Each row is a point on a landscape with many valleys, with its height.
From any point a ball rolls to the lowest of the 2 points nearest to it. It stops when none of these is lower. Distance is the straight distance between rows; heights are no part of it.
<1619>: [-15  15   7   5 -26 -29  10  24  -2 -19  -4  15  -3 -15   9  45  -7  44
  23 -28 -37  -2   9]  h=30.4
<230>: [-39   8 -13  -7  -6 -38  -7 -20 -18  24 -12 -17  30  14  17  14  28  32
   2 -40 -26  11 -17]  h=55.4
<1543>: [ 22   0  -3 -21   6  -3   1  31  -8  23   9  15 -20 -13  10  13 -36   0
  12  -6   6 -36  -9]  h=65.4
<704>: [-16  -2 -13   2  -8 -14  11  17  -1  12 -11  11   6   9   9  10  -1  24
  10 -19  -9  -7   1]  h=14.4
<1429>: [  5 -17   9  28  15 -44  26 -14   0   4   9  28  -5  20  -4   5 -12  -4
  46   2   2  14  -3]  h=34.0
<1802>: [-22  24 -45   1  10  46 -10 -24  -1 -34   1 -11   2 -29  15  -8  10  11
 -20 -18  20 -24  33]  h=28.9
<1112>: [-32  18 -29  -1  35   2 -32 -55 -28  23   7 -32 -15 -13  10  17  21  -1
 -12 -24  -1 -23   5]  h=50.4
<797>: [-26  20 -38 -12  -2  40 -20 -28  -3 -39  -1  -9  16 -29  14 -25   8   3
 -31  -1  16 -11  19]  h=23.9
<1040>: [-29  17   7  16  -4  -5  -7 -11   2 -34   1   2   3  -4   1  24  31  27
  15 -16  -6  37   9]  h=64.8
<195>: [-14   8 -25  15   9  33   1 -14  -2 -16  -1  -4  -2  10  -9  -3  21   1
  -8  -9  21  -5  29]  h=36.6
<612>: [-24   5  -6  27  38 -20 -11 -47 -11   6  11   1 -17   7  -7  16  26 -23
  30  -4  13   8  10]  h=29.6
<4>: [-36   9  -4  -7   4 -39 -22 -35 -24  10 -10 -22  21   6  15  17  43  25
   4 -37 -25  26 -20]  h=53.0
<637>: [ -7   7 -40  -8  -3  50   1  -1   2   2  -8 -30  10  -2   0 -18  11   9
 -50 -17   9 -35  43]  h=38.0
<827>: [-20  -3  -7  14 -20 -32  17   3  -2   5 -14   0  24  26  14  -3  16  32
  11 -28 -12  27 -11]  h=46.7
<1945>: [ 37 -16  29  28 -27  -5   5  -1  11 -12  -5   2   9  36 -16   3  17 -18
  -1  15  10  26   6]  h=30.2
<2088>: [-15 -13  -9 -12   3 -26 -18  -1 -10  61  -3 -28  10   5  -9  36  -4 -14
   4 -16 -36 -15  -8]  h=30.3
<1413>: [-48  -4  -5 -12  30 -34 -32 -51 -20   6  -2 -12   6 -12  12 -10  19  -4
   3  -4 -10  25 -18]  h=46.2
<141>: [-18  16 -47 -10   7  40  -4 -24  -5  -9  -9 -22  15  -7  16 -11  21  15
 -31 -30   9 -29  36]  h=34.4
<1808>: [-17   4   5   6 -26   4 -12   9   3  12 -18 -34  19  24 -19  37  36  13
 -16 -13 -26  18  12]  h=45.0
<1165>: [ 34  -2  14 -20  -5  25 -21  26   6  32   2 -31 -14  -1 -21  25 -12 -32
 -21  10   4 -14  -2]  h=73.8
<1601>: [-37  20 -28 -14   7  25 -17 -35  -9 -47   6   2  22 -36  25 -22   8  16
 -16  -3   8   0  12]  h=28.5
<1281>: [-17  11 -27  -4   4  42 -20 -11 -10   8   5 -11 -20 -25  -1  33  -9  -8
 -32 -12  -4 -37  34]  h=47.4
<1890>: [-14  -2   0   0 -21  -3   5   6   7 -21 -14  -1  22   8   4 -22  15  21
 -14   4  -5  35  -6]  h=86.1
<749>: [ 26   1   8  -4 -18  -6   1  53   2  31   2   0 -11   1 -12  58  -8  -3
  16 -21  -8 -25   4]  h=70.0
<3>: [ 35 -25   9  -8  -2   6   0   1  -3  36  -2 -28   6  24 -20  -2 -12 -47
 -11  13   3   8 -13]  h=48.7
<1872>: [ -2 -15  -1  24   4 -12  -4 -33  -5  24  -2 -12   7  36 -17   4  21 -30
   4  -1   3  20   3]  h=27.8
<1595>: [  0   4  18  12 -16  21  -5   2  12 -48   0   7  -3  -3 -19 -10  22  -6
 -12  32   5  33   3]  h=38.8
<119>: [ -6  -6  -4   2  -2 -26 -13  11  -6  57   0 -18   2   0 -18  55   1 -19
  21 -20 -28 -16  -3]  h=32.6
<2066>: [  7   7  19  32 -17  10  10  -3  13 -49  -1  17  -1  11 -16 -10  21   9
   5  19   7  32  10]  h=36.1
<626>: [-32   5 -27  10  31  -6  -8 -33 -13  -5  12  13 -23 -19  12   9  -7   2
  22 -13  13 -21   7]  h=74.6
<1055>: [-14   1   6  27  29 -31   1 -34  -6   2  11  14 -22   7 -11  24  20 -14
  42   5   3  15   9]  h=34.2
<1766>: [  0 -13  -8  15   7  -9  10 -16  -3   0   2  12   4  20  -4 -18   0 -10
  11   3  14  11  -1]  h=36.5
<582>: [ 49  -2  39  -7 -16 -43  21  47   7  29   0  -3   5  11   6  19 -17   2
  37  -6  -9   4 -36]  h=74.0
<1846>: [ 14  -8  38   0 -25 -15  10  20  12 -10 -11  13   8   6   0 -20  -5  14
   9  18 -14  25 -32]  h=42.9
<316>: [ 28   8  15 -21   0  27 -20  27   4   9  10   0 -29 -20  -4   8 -22 -16
 -14  16  11 -29  -7]  h=72.5
<820>: [ -3  17 -14   0   3  41   4   8   4 -34   7  23 -21 -30  12  -3 -13  19
  -1   4  12 -39  26]  h=75.9
<399>: [ -7   5   5  -7 -18  -6   4  29   0  -5  -3  15  -3 -14   8  39 -14  28
   4 -22 -29 -22  14]  h=24.6
<418>: [-35   5  -5  -3  33 -18 -13 -25  -6 -30  17  23 -16 -48  15  12 -13   3
  23   6 -12  -2   5]  h=78.3
<1598>: [ 33  -9  15 -12 -16  33  -4  22   3  15  -2 -21   5  16 -18 -24  -1 -18
 -36  24   5   7  -9]  h=61.0
<2057>: [-21   8 -21  25  29   2   5 -21  -8  -1  17  13 -26   2  -1  22   8  -1
  32 -10  21 -17  23]  h=74.2
<338>: [-37   5 -30  -7   8   3  -6 -17  -7  -5  -2  -2  16   1  17  -8   2  18
  -9 -20  -4  -8   2]  h=53.4
<764>: [ 15  -8 -14 -16  -1  11  31  33   5   9  -8  13   6   7  18 -42 -13  23
 -11 -19  18 -43  10]  h=82.9
<1859>: [-40  14   5   7   4 -43 -13 -33 -16   0  -7 -14  18   0  16  14  44  30
  26 -33 -10  35 -16]  h=57.4
<1444>: [-20  13 -25  13  15  22  -2 -31  -6 -23   8  -3  11   2  -1 -22  27   3
  -4  -1  25  13  13]  h=32.9
<320>: [-22 -12 -26 -19  -1   5 -10 -15  -4  10  -9 -11  21   7   1 -42  -9  -4
 -33   9 -10   9 -15]  h=59.1
<355>: [ -6  -1   1  -8 -12  -8   4  28   3   6   0  12  -2  -5  -1  20 -11  14
   7 -12 -15 -15   0]  h=20.2
<1876>: [ 30  -1   2 -13  -8  10  27  36   3  19  -2   5   6  16  13 -46  -9  11
 -23  -9  23 -27  -2]  h=84.0
<5>: [ 14   1   3  23 -18 -10  32  12   5 -19 -10  23  10  29   0 -16  12  24
  11  -5  10  16   5]  h=53.2
<1852>: [-36  -1 -24   1  27 -16 -14 -47 -16   4   4 -10   6   5  10 -21  20  -2
   0  -3   3  21 -14]  h=42.7
<1764>: [ 27 -12  22  13 -34 -40  30  27   8  25 -17   1  13  34  -2   8   0  10
  20 -13 -14  23 -16]  h=76.2
<144>: [-16   0 -32   4   4   6  14   5  -6  15  -8  -6  14  28   9  -4  21  18
 -14 -39   3 -18  25]  h=27.0
<1269>: [ 36  -6  10  -8  -4 -17   7  44  -4  43   4  -2  -7  10 -14  50 -15 -20
  29 -17  -3 -18  -8]  h=71.4
<739>: [-14 -24  -9  -8  15 -20 -13  -9  -4  46  -3 -15   4   6  -7  14  -9 -22
   6  -2 -18   1 -16]  h=27.7
<648>: [ 13   4 -12  -5  -2  28  36  27  10 -12  -8   9  11   7   9 -53  11  23
 -17 -20  29 -39  23]  h=81.3
<1301>: [  6   9 -33  -2   6  49  -4   0   5   2  -4  -7 -20 -13  -3 -13 -10 -13
 -23   8  23 -34  20]  h=78.2
<311>: [ 10   0  11  24  -8 -13  30  11   4 -27   0  30  -3  14   2  -9  -8  31
  29   1  -2  16   0]  h=55.7
<1003>: [ 44  16  38 -30   5 -20   4  49   9  21  16   6 -16 -17  18  15 -35   1
  17   2  -4 -21 -36]  h=60.9
<557>: [-20   3 -21   7  -8  -3  17  17  -6   3  -7  11  16  15  15   8  13  35
   0 -36  -4 -11  15]  h=21.8
<2083>: [-34   2 -17   5  -8 -25   5 -10  -9   6 -10 -10  27  16  19   2  24  39
  -5 -39 -10  17  -9]  h=51.2
<649>: [  2 -18  -6 -26 -10   8 -14   2  -2  27  -8 -24  18  10  -5 -33 -13 -14
 -39  17 -15   9 -22]  h=59.9
<1685>: [-21  15 -14   1  -2  21   6   4   0 -43   7  14   6 -17  15  11   4  36
   8 -12  -3 -10  22]  h=72.8
<1258>: [ -4  21  -3   4 -10  40   5  18   5 -49   5  15  -8 -16   2  12   7  31
  -4  -3   1 -23  29]  h=74.4
<1547>: [ 41  12  29 -16 -20  42  -6  38  12  12   7 -17  -5   4  -3 -16   3 -13
 -42  20  12 -14  -9]  h=61.8
<414>: [ 36  14  34  10 -19  -2  30  31  17 -11  -1  24   8  26  13 -40   5  27
  -7  14  16   0  -3]  h=47.5
<2060>: [ -3  -4   5  11 -38   5  11  30   9  18 -21 -23  15  28 -17  31  25  17
 -16 -20 -23  12  18]  h=43.1
<1286>: [ 26  12   7 -36   4   9  -3  20   1   9  13  14 -18 -32  27 -24 -48   0
 -13  13   9 -34 -31]  h=67.4
<1748>: [ 68  15  57 -19  11  -9   2  38  20  14  16 -13 -11  -1  10  16 -19 -38
  14  17  16  -4 -37]  h=64.5
<727>: [-10   2  15  19  -8  23  -9   2  10 -23   8   3 -13  -1 -22  30  24  -6
   0  10   2  18  23]  h=69.8
<7>: [  1  10 -18 -13  -2  39 -12  -5   3 -10  -2   0  -5 -24   4 -50 -17  -4
 -28  27  19 -21  -5]  h=30.0
<621>: [ 13 -12  15 -33  -3 -30  -5  29   0  27   3   6  -2 -21   7  15 -40  -5
  14   4 -22 -11 -32]  h=20.9
<330>: [ -7   6 -33 -19 -15  41   6  12   5 -11 -15 -10  14 -10  13 -34  -1  18
 -40 -11   8 -34  25]  h=40.6
<822>: [ 59  20  65   0 -14   9   3  30  27  -5  19   4  -1  16   7 -16  -3 -15
 -12  30  19   4 -23]  h=64.2
<678>: [-26 -10  11 -16  -6 -14 -13   1   7 -22  -5  10   4 -21   0   4  -7  12
  -1  15 -29  20 -10]  h=42.8
<348>: [  1  -5  18   3  -5  29 -14  -6   9 -26   3   0 -16 -12 -22 -10   9 -22
 -14  38   8  17   1]  h=40.4
<2033>: [ -8  12 -17   5 -11  32   9   7   3 -42  -5  10  18  -2   9 -31  19  27
 -13   1  13   2  14]  h=46.1
<1383>: [ 58  10  19 -26   5  -4  10  51   7  39   6 -15 -10  13  16  13 -19 -18
  -6  -9  17 -23 -28]  h=55.6
<911>: [ 26   6  14  15 -29   7  28  28  12 -21  -9  18   9  28   0 -30  18  21
 -11  -2  17   2  12]  h=50.3
<300>: [ 43 -17   9  15  -4  -9  13 -10  -3  10  -2  14  -2  35  -6 -13 -13 -30
   4  10  19   2   4]  h=68.1
<693>: [ 35 -26  23   1 -15   3  -9   3   0  29 -11 -33  16  32 -28   6   3 -39
 -17  22  -8  16  -2]  h=47.9
<59>: [ 14 -18  25  18 -35 -42  27   8  11   5 -18  -1  14  24   1  -3   1   6
  24   2 -19  36 -22]  h=77.0
<1554>: [-24  11 -27  -5   8 -12  14  -1 -13  -2   3  24   6 -18  36  22 -23  29
  16 -40 -14 -46  13]  h=29.0
<1868>: [-11  -9  13  20  11 -44  -5 -20  -3  31   1  -6  -3   8 -17  37  22 -30
  38  -8 -12  11  -5]  h=37.8
<1506>: [-13  -7  13  23 -14 -24   5 -19   4 -11 -11  -7  18  21  -7   2  32   1
  11   3  -5  46  -4]  h=78.9
<1959>: [-13  12 -26 -18 -16  32   4  11   4 -38 -11   1  26  -9  17 -39  18  29
 -32 -12   7 -19  21]  h=43.4
<1936>: [-31  17 -16  -8  26   2 -31 -44 -30  16   0 -33   0   0   4  19  35  -1
 -16 -25 -13  -1   3]  h=46.6
<743>: [ 68  -9  35  12 -20  -5  10   6   4   3  -3  10   5  36  -5 -13  -2 -29
  -3  16  28   3  -3]  h=66.9
<1344>: [ -6  13 -23   2   2  44  -7  -2   2 -30   6   6 -16 -23   0 -10  -1   0
 -11  13  21 -26  21]  h=77.1
<1964>: [  8  10  -8 -10   8  30  -5  -3   5 -23  12  21 -15 -30  10 -53 -31  -2
  -3  32  22 -23  -8]  h=32.7
<1521>: [-10 -13 -16 -17  22   4 -16 -24  -4   9   7   0 -26 -39  -4 -16 -40 -28
  -6  30  13 -13 -12]  h=59.3
<417>: [-18   8  16   9  11 -19   2   2   3 -50   8  24 -14 -29   3   4  -8  31
  30  10 -21  26   1]  h=59.7
<541>: [-31   4 -42 -15   8  12 -12 -33  -6 -11  -6  -5  23 -12  22 -32  -5   7
 -24  -7   1 -14  -1]  h=56.3
<741>: [-24  -9 -27 -17  27  -1 -25 -36  -5  25  -3 -11 -18 -38   5  -3 -32 -25
 -18  10  -3 -19  -5]  h=58.0
<2074>: [-23   0  -2   7  -2 -15  -6 -15  -4  11  -9 -16  18  24  -6  -2  27   7
  -4  -9 -16  31  -9]  h=80.1
<815>: [ 34  -1  31  32 -25  -3  11  -9   5 -37  -1  20   1  24 -14 -13  15  -4
   3  27  10  28   8]  h=33.0
<154>: [-17   3 -32  -7  14  -2  24   3  -4  -9   3  24   5  -6  35  -2 -18  40
  23 -39   0 -47  21]  h=37.2
<1009>: [ -9   1  11  17   1 -13   8   3   9 -34   3  24  -9  -2  -7   8   0  23
  30  10  -9  26  -1]  h=57.9
<977>: [  9 -28  36   0 -17 -43   4  18  10  16 -18 -10  18   0 -11   5 -13 -17
  31  18 -26  31 -32]  h=27.1
<792>: [-29  11 -16  13   3  -8   3 -28  -9 -20  -4  -6  33  16  13 -20  37  30
   4 -25  18  47  -5]  h=83.3
<980>: [ 32   3   5  18  -3  38  -5  -3   3   2   8   1 -22  15 -25   9   8 -38
 -16  19  28  -8  21]  h=73.5
<2013>: [-22 -10  -9   5  14 -20  -3 -26  -2   1  -1   6  11  11   3 -27   1 -10
   5   7   0  21 -14]  h=39.1
<1152>: [ 77   6  63   9 -17 -12   9  18  19  -5   8  10   5  31  11 -16  -3 -13
  -3  25  20   7 -12]  h=65.5
<1882>: [-16   0 -14  30  21  -8   1 -53  -8  -4   7   5  -8  24  -6  -7  24 -25
  19  -1  23  17  13]  h=23.5
<8>: [ 17   8   9 -35   8   0  -1  24  -5   3  13  28 -16 -33  35 -13 -58  16
  -1   7  -1 -47 -20]  h=65.6
<227>: [ -8  -4 -25   7  -9  20  21   3   1   4  -9 -29  24  38 -11 -20  34  14
 -38 -30  -1   1  31]  h=35.9
<1110>: [-17  -4   1   3  12 -28 -17  -5  -4  40   5 -12 -11  -7 -13  50  11 -19
  32 -12 -22  -2   1]  h=35.0
<1398>: [ 46   4   0 -20  14  11   3  17   3  28  13   3 -26  -9   9 -20 -37 -23
  -8   9  33 -27 -22]  h=69.7
<1597>: [-43   4   0 -14  18 -38 -32 -43 -20  14  -7 -22  12  -9   8   9  38   5
  -1 -14 -22  25 -21]  h=49.3
<1674>: [ -6  -1 -17  12   4  23  -8 -14  -2   3   2  -9  -5  10 -15  -6  16 -19
 -18  10  12   2  12]  h=39.2
<1661>: [-24   7 -19   9  28   1 -16 -48 -21  32   1 -35  -3  17  -7   3  31 -10
 -11 -12  -3   5   3]  h=43.2
<289>: [ 14 -13  23  30   0 -37  25 -19   4 -29  -1  26   4  20  -5 -21  -4   3
  34  24   1  39  -7]  h=40.8
<288>: [ 51  -4  50 -14   0   4  -7  24  10   5  11  -7 -14  -7  -7   9 -10 -38
   9  29  11   2 -29]  h=65.8
<284>: [ 10   1  -5 -14  10   5   4  10  -1   1   8  23 -21 -27  15  -6 -43   9
  10   0   4 -37  -4]  h=63.6
<216>: [ 29 -13 -14  13  13   5  15  -4  -7  27   4   7 -14  19  -8  -7 -16 -31
   5   0  29 -11   6]  h=69.3
<146>: [ -7   5 -28  -9   8  44 -19 -17  -7  25  -2 -35 -14 -17 -14  19 -15 -11
 -45   1  -7 -33  27]  h=45.4
<1157>: [-37   1   3 -17   0 -20 -12 -16  -7 -32  -6  16  11 -33  20   0  -9  17
  -8  -2 -30  16  -8]  h=45.5
<1944>: [  4  -2  -7 -11   9  -1  -6  19  -7  27  10   2 -18 -13  -4  37 -29 -13
   9  -7  -9 -31   1]  h=67.2
<818>: [-12   4 -24  25  17   8   3 -41  -4 -22  11  10   3  14  -1 -28  21 -12
   4   4  36  16  11]  h=29.2
<1458>: [-19   5 -39   4  18  14   1 -24  -8   8   5   6 -18 -16  12  -5 -15   0
   2  -8  22 -33  12]  h=72.3
<1703>: [-23  -4 -21   4  11  15 -13 -27  -8  20   2 -29   1  13 -15   3  20 -13
 -22  -1  -3   7   3]  h=41.0
<1739>: [ -9 -23   2   3  13 -14 -16 -23  -6  33  -6 -22   4  13 -22   8  13 -37
   2   7 -16  18  -8]  h=25.6
<1371>: [ 49  22  55 -19  11  -4   9  48  20  10  24   1 -17  -6  19   6 -21  -5
  10  14   7 -11 -38]  h=62.7
<1737>: [ 63  -1   4 -22   4   7  10  35   1  48  -1 -27  -9  26  -3  12 -19 -35
 -12  -6  18 -23 -13]  h=52.1
<1173>: [ 14   6  -4  15  11  17  19   0  -2 -24   9  30 -15   3  -3 -31  -9   3
  14  18  21  -9   6]  h=38.1
<155>: [ 17  -8  14  39   3 -32  21 -22  -1 -21   4  26  -3  28  -7   7   5  -1
  37   4   7  27  10]  h=37.6
<979>: [  9 -17  21   6   5 -43  18   3   5  11   0  16  -5   3  -6  10 -22  -3
  45   6 -11  12 -19]  h=31.0
<66>: [  5  -1  16  22  -3   4   6   5   3 -12  10   9 -16   3 -23  39  13 -10
  21   8   7   7  18]  h=70.9
<1798>: [  4   3  -2  29  15   4   8   0  -2   3  15  21 -23   7 -13  28  -3 -14
  29  -2  16 -11  27]  h=72.4
<1999>: [ 11   2 -11  12  -2  20  25  14   4 -16   2  26  -6  10   8 -18  -2  16
   6  -2  24 -18  13]  h=41.4
<1030>: [-34  12  -5  -6  10  -6 -13 -29  -1 -57  12   9  19 -29  13 -19  15  25
   5   4   3  42  -3]  h=38.7
<412>: [  1 -14  17  23 -27 -29  15  -5   6  -1 -23  -6  25  36  -5  -9  21   1
   5   2 -10  49 -11]  h=78.0
<963>: [-24  -1  18 -12  26 -27 -11 -10  -1 -40  11  28 -17 -54   7   9 -16  17
  25  17 -27  15   9]  h=79.3
<892>: [ 26  10  11   4  -5  39   0  17   6  -5   4   8 -19   5 -12   1  -1  -8
 -11  14  22 -18  12]  h=72.6
<812>: [-41  11 -16 -12   4  -5 -10 -26 -12 -19  -1   8  16 -21  27   4  -5  18
 -11 -18 -16  -2   2]  h=49.8
<845>: [ 16   5 -24   3   0  41  24  24   8   2  -4  -1  -5  11  -1 -35   4   5
 -21 -19  30 -45  32]  h=80.0
<1439>: [ 31  10  42   5 -21  -9  22  29  15 -16  -2  24   4  16  10 -32  -8  32
  12  15  -5  12 -22]  h=44.9
<1649>: [-33  -7   3 -15  -7  -3 -22 -18   4 -29  -6  -4  12 -20  -2 -13  11  -1
 -17  18 -16  30  -9]  h=43.6
<526>: [-10   2 -10  -1 -23  16   2   9   6 -16 -14  -7  26  18  -4 -30  24  13
 -36   7  -4  25   0]  h=86.7
<631>: [-20   4 -26 -12   9 -19   9   4 -18  20   5  26   2 -19  27  30 -36  13
   4 -37 -20 -51  14]  h=19.2
<888>: [ 28 -18  40   1  -4 -44  11  19   3  10  -3   5  -1   3  -8   5 -18  -9
  38  17 -13  19 -26]  h=29.1
<1212>: [  0 -17  42  18  -3 -12 -15  -7  10 -18  -8  -8 -10  -9 -28  24  21 -29
  17  29 -10  37   5]  h=67.9
<848>: [ 39  10   5 -11   4  35  -3  22   4  13   3   2 -21  -6   0 -14 -18 -16
 -22  11  31 -28  -2]  h=71.2
<1489>: [ -5  -2   1 -11  -2  30 -30  -5   3 -12   3  -9 -15 -27 -19  -9  -3 -26
 -28  32  -2   2   0]  h=41.8
<387>: [-21  -1 -35  -3   8  17  19 -11  -5  10 -11 -28  27  29   5 -23  39  20
 -25 -41  10 -16  29]  h=32.4
<1994>: [ -9  -3 -22  19  26  -4   8 -35  -2 -14   7  23  -3   8  -2 -35  -4 -15
  18  15  27   7   1]  h=33.2
<1033>: [ 23  -6  -8 -21  13  13  -2   9  -2  14   8   9 -17 -17  12 -31 -41 -13
 -11  19  20 -31 -24]  h=68.6
<993>: [-35  -6 -39 -23   6   1 -15 -37 -10   6  -5 -18  22  -5  17 -37  -9   3
 -36   2 -10   1 -12]  h=58.1
<2062>: [ -9  -3   1  22 -21 -40  36  14   3  -3  -7  13  13  23   5   3   6  41
  32 -23 -14  27  -4]  h=42.6
<1741>: [ -9  -6 -23 -11   4  33 -19 -17 -10  30   0 -41  -5  -6 -24   7  -3 -15
 -50   9 -13 -14  12]  h=44.2
<1282>: [  7 -24   9  -3 -12  14 -11   7   5  28  -9 -35  13  19 -32  16   8 -26
 -21   9 -21  16  -2]  h=47.2
<1848>: [ 13  -3   0 -18 -13   8  -6  38  -7  34   1  -5 -12  -6  -5  41 -20  -6
  -3 -17 -13 -32   9]  h=68.5
<1159>: [-16  15 -27 -11 -10  39 -10 -11   2 -34  -3  -4  13 -22   3 -41   4   3
 -32  22  12  -9   8]  h=27.2
<885>: [ -9   3 -11 -26  -5 -33   3  11 -17  20   3  25   8 -29  26  30 -46   7
   4 -28 -32 -36  -4]  h=7.6
<1762>: [ -4  -7  -7 -24  14   3 -14 -12   0  -3   8  17 -26 -49  13 -21 -46 -13
  -7  25   2 -25 -13]  h=60.5
<29>: [  6 -14  -5   7 -24  10  23  29   5  16 -14 -18  19  41 -16  -8  31  11
 -31 -25   0   4  29]  h=38.4
<1714>: [ -8 -12  12   7 -25   8 -11   2   9  17 -13 -34  14  25 -27  25  30  -8
 -16   4 -25  27   3]  h=46.4
<1948>: [-15   9  -5   7  22 -23  12  -4  -2 -45  10  31  -7 -12  12  -7 -18  43
  45  -4 -13  13   5]  h=62.0
<1373>: [-27  14 -16   6  -1   4  12  -2   1 -41   1  17  13  -4  17 -11   9  45
  11 -14   6  15   6]  h=70.6
<999>: [ 26  -7   4  17  -4  24   3  11   3  22   2 -10 -15  24 -27  28  10 -29
  -8   2  14 -10  23]  h=74.3
<1612>: [-28   7  -9   9  -2 -18  -4 -27 -11   1 -11 -24  29  26   4  -9  49  16
  -3 -22  -6  46 -11]  h=81.2
<1673>: [  7  -8  11  23  12 -19  15 -25   5 -29   5  27  -3   7  -5 -28  -8  -8
  23  26   7  31  -6]  h=43.0
<214>: [ -6   1 -27   5   6   9  24  14   4 -14   1  21  -2   1  17 -10  -8  29
  12 -19  11 -30  16]  h=43.7
<1048>: [ 23 -19  20  28 -13 -19  -1 -18   5  10  -9  -4   7  32 -19  14  14 -37
   4   7   5  22   9]  h=27.6
<1463>: [  0  -8 -24   7  18   7   4  -9  -4  18   8  14 -20  -5   0  -7 -19 -12
  11  -1  22 -15   2]  h=70.7
<1682>: [-35  16 -19 -12  16   4 -12 -38  -5 -52  11   8  18 -38  25 -12   7  28
   4  -6   6  20   6]  h=34.1
<1637>: [ 56 -16   6  -4   2   1   3  12  -7  43  -1 -31  -2  25 -18  13 -16 -47
  -4   6  15  -2  -7]  h=49.7
<272>: [ 15 -18  41   7  -9  -1 -14  11  15 -10  -6  -6  -3  -9 -26  17   8 -32
   8  31  -6  23 -10]  h=67.3
<1894>: [ 12 -28  29 -23 -12 -25 -12  21   7  18 -12 -13  14  -2  -3  -3 -21 -20
   8  23 -20  16 -39]  h=25.4
<1460>: [-28   5 -37  -5  32  10 -26 -48 -14  18   2 -14 -24 -33  -1  -3 -20 -21
 -12   5  12 -16   3]  h=56.4
<1407>: [  9 -13  14   5  -1  -2   5   6   2   2   0   8  -1   7  -8  -9  -7 -16
  10  14   2  15 -13]  h=38.9
<585>: [ 20  -5  11  -7  -4  22  -7  19   1  28   3 -15 -14   7 -23  32  -4 -27
  -9   5   1 -12  13]  h=74.5
<643>: [  5  -4 -18  -9  -7  43 -15  -4  -3  15  -4 -40  -3  -1 -22  -9  -6 -19
 -48  23  -3  -4  11]  h=43.5
<259>: [ -6 -10  -7   7 -22  13   6  -3   9   2 -14 -19  29  37 -17 -20  28   2
 -37   4  -5  29   6]  h=87.1
<1347>: [-28  12 -14   1   6  24 -24  -8  -9  -7   3  -3 -17 -26  -3  40   2  -4
 -14  -9  -8 -20  27]  h=49.9
<836>: [ 32 -12  57  -6  -5  -1 -11  26  17  -7   1  -5  -8 -18 -19  14  -3 -28
  16  32  -4  12 -18]  h=66.6
<372>: [-19   2   2  22  -3 -44  23   4  -1  -4   5  19   2   8  10  19   3  37
  42 -20 -18  19  -3]  h=38.6
<708>: [  9 -24  32 -28 -11 -29 -12  27   7  17 -13   1   9 -21   2  11 -28  -4
   6  12 -32   5 -33]  h=23.6
<883>: [-12  -1 -19 -15  18   6  -4 -10  -3 -13   7  22 -18 -34  19 -17 -44   3
   3  10   0 -29  -7]  h=61.9
<1590>: [ 16   2   3  -5   4  23  10  10   4 -14  10  24  -8  -9   9 -42 -20   8
  -1  26  21 -19  -8]  h=35.2
<2086>: [ 10   5 -33   6   5  50  12   7   0   7  -1  -5 -17   2  -8 -16   1  -3
 -24 -11  27 -44  33]  h=79.0
<426>: [-34   3  -9   5  42 -21  -9 -33 -11 -20  20  27 -20 -24   9   9  -3   8
  35  -4  -1  -2   6]  h=76.8
<173>: [-34   9 -37   0  34  -1 -19 -53 -21  35   2 -24 -16 -11   5  -1  -1  -9
  -7 -12   6 -26   3]  h=53.8
<1437>: [ 41  -7  13  -4  -2 -33  17  42   1  38   5   9  -5   7  -3  32 -21  -6
  41 -12  -7 -14 -20]  h=72.7
<1519>: [ 26  -2  18 -28  -2  29 -25  21   3  22   4 -23 -27 -28 -16  25 -24 -31
 -19  17  -1 -24  -6]  h=73.2
<1175>: [-14   3   4  -4   3  15 -17   5  -1 -12   8  11 -23 -27  -5  38  -8  -7
   3   1 -10 -21  18]  h=51.9
<1138>: [-20  -2 -12  13  -7  -5   9 -16   1 -30  -7   4  32  21   5 -31  24  23
  -1  -1  11  45  -7]  h=85.0
<55>: [ 50  15  42 -10 -14  29  -3  42  19  10   7  -7  -6   9  -2  -3   3 -14
 -19  23  12  -2 -21]  h=62.8
<1855>: [-33  12   7   7   0 -30  -8 -17  -3 -14   6  -5   8  -7   2  29  30  22
  18 -20 -11  32  -4]  h=62.1
<1664>: [  0  -9   5 -34  -1 -46  -4  22 -11  31   1  13   5 -31  15  32 -46  -4
  18 -17 -35 -26 -23]  h=16.2
<256>: [-26  22  -2   8 -12   4   2  -8  -2 -50   1   5  19 -13  12  15  27  52
  11 -24  -3  31  16]  h=67.6
<2056>: [  1   1   5 -15 -15  45 -26   3  11  -4  -2 -19  -6 -11 -21 -10  -3 -21
 -47  33  -3  -2   1]  h=42.5
<1295>: [  1   1  -1  14 -27  -1  17  24   8   7 -16  -6  12  33  -9   8  28  15
 -11 -17 -10  11  16]  h=40.9
<1624>: [ -8  10   0  12 -13 -39  19  22   0  -7   2  22  -5  -5   1  24 -11  39
  41 -21 -28   6   0]  h=34.7
<997>: [-23  -8  17  21  19 -53  -3 -30  -3  10  -1   1  -4   1  -7  26  24 -15
  51  -1 -11  24  -8]  h=38.2
<509>: [ 52  10  23 -31   3 -19  14  58  11  31   9  -4  -9   2  19  16 -27  -1
   7 -10   3 -28 -37]  h=58.6
<1700>: [-32   1  -7 -13   5   0 -19 -25   4 -49   1  11  15 -30   5 -25  10   6
  -9  23  -4  36  -7]  h=41.7
<1502>: [ 41  -7  35  10 -30 -42  34  47   8  21  -7   6   2  16   0  14 -13  17
  34 -10 -15  11 -21]  h=75.0
<303>: [  7 -19   6  -7 -11  15 -13   1   4  10  -8 -19   9   8 -15 -30  -6 -28
 -31  34  -7  15 -16]  h=60.4
<1232>: [ -7  -4  24  -9   8   1 -13  11   5 -15  10  16 -32 -41  -9  30 -12 -11
   9  21 -12  -8   6]  h=53.6
<879>: [ -8 -17  21  -7 -10 -12  -3  11  10  -7 -11   2   4  -2  -1  -4  -2   5
   0  16 -17  22 -20]  h=41.1
<518>: [-10  -2  24  17  -4   6 -17 -12   9 -22  -1  -7  -9  -1 -26  28  29 -19
   3  15  -7  39  13]  h=68.7

For each start below, name the point where the ball stops.
<526> => <818>
<289> => <885>
<1808> => <704>
<66> => <704>
<1371> => <704>
<230> => <704>
<1281> => <1048>
<1876> => <4>
<764> => <4>
<1502> => <818>
<1286> => <818>
<173> => <818>
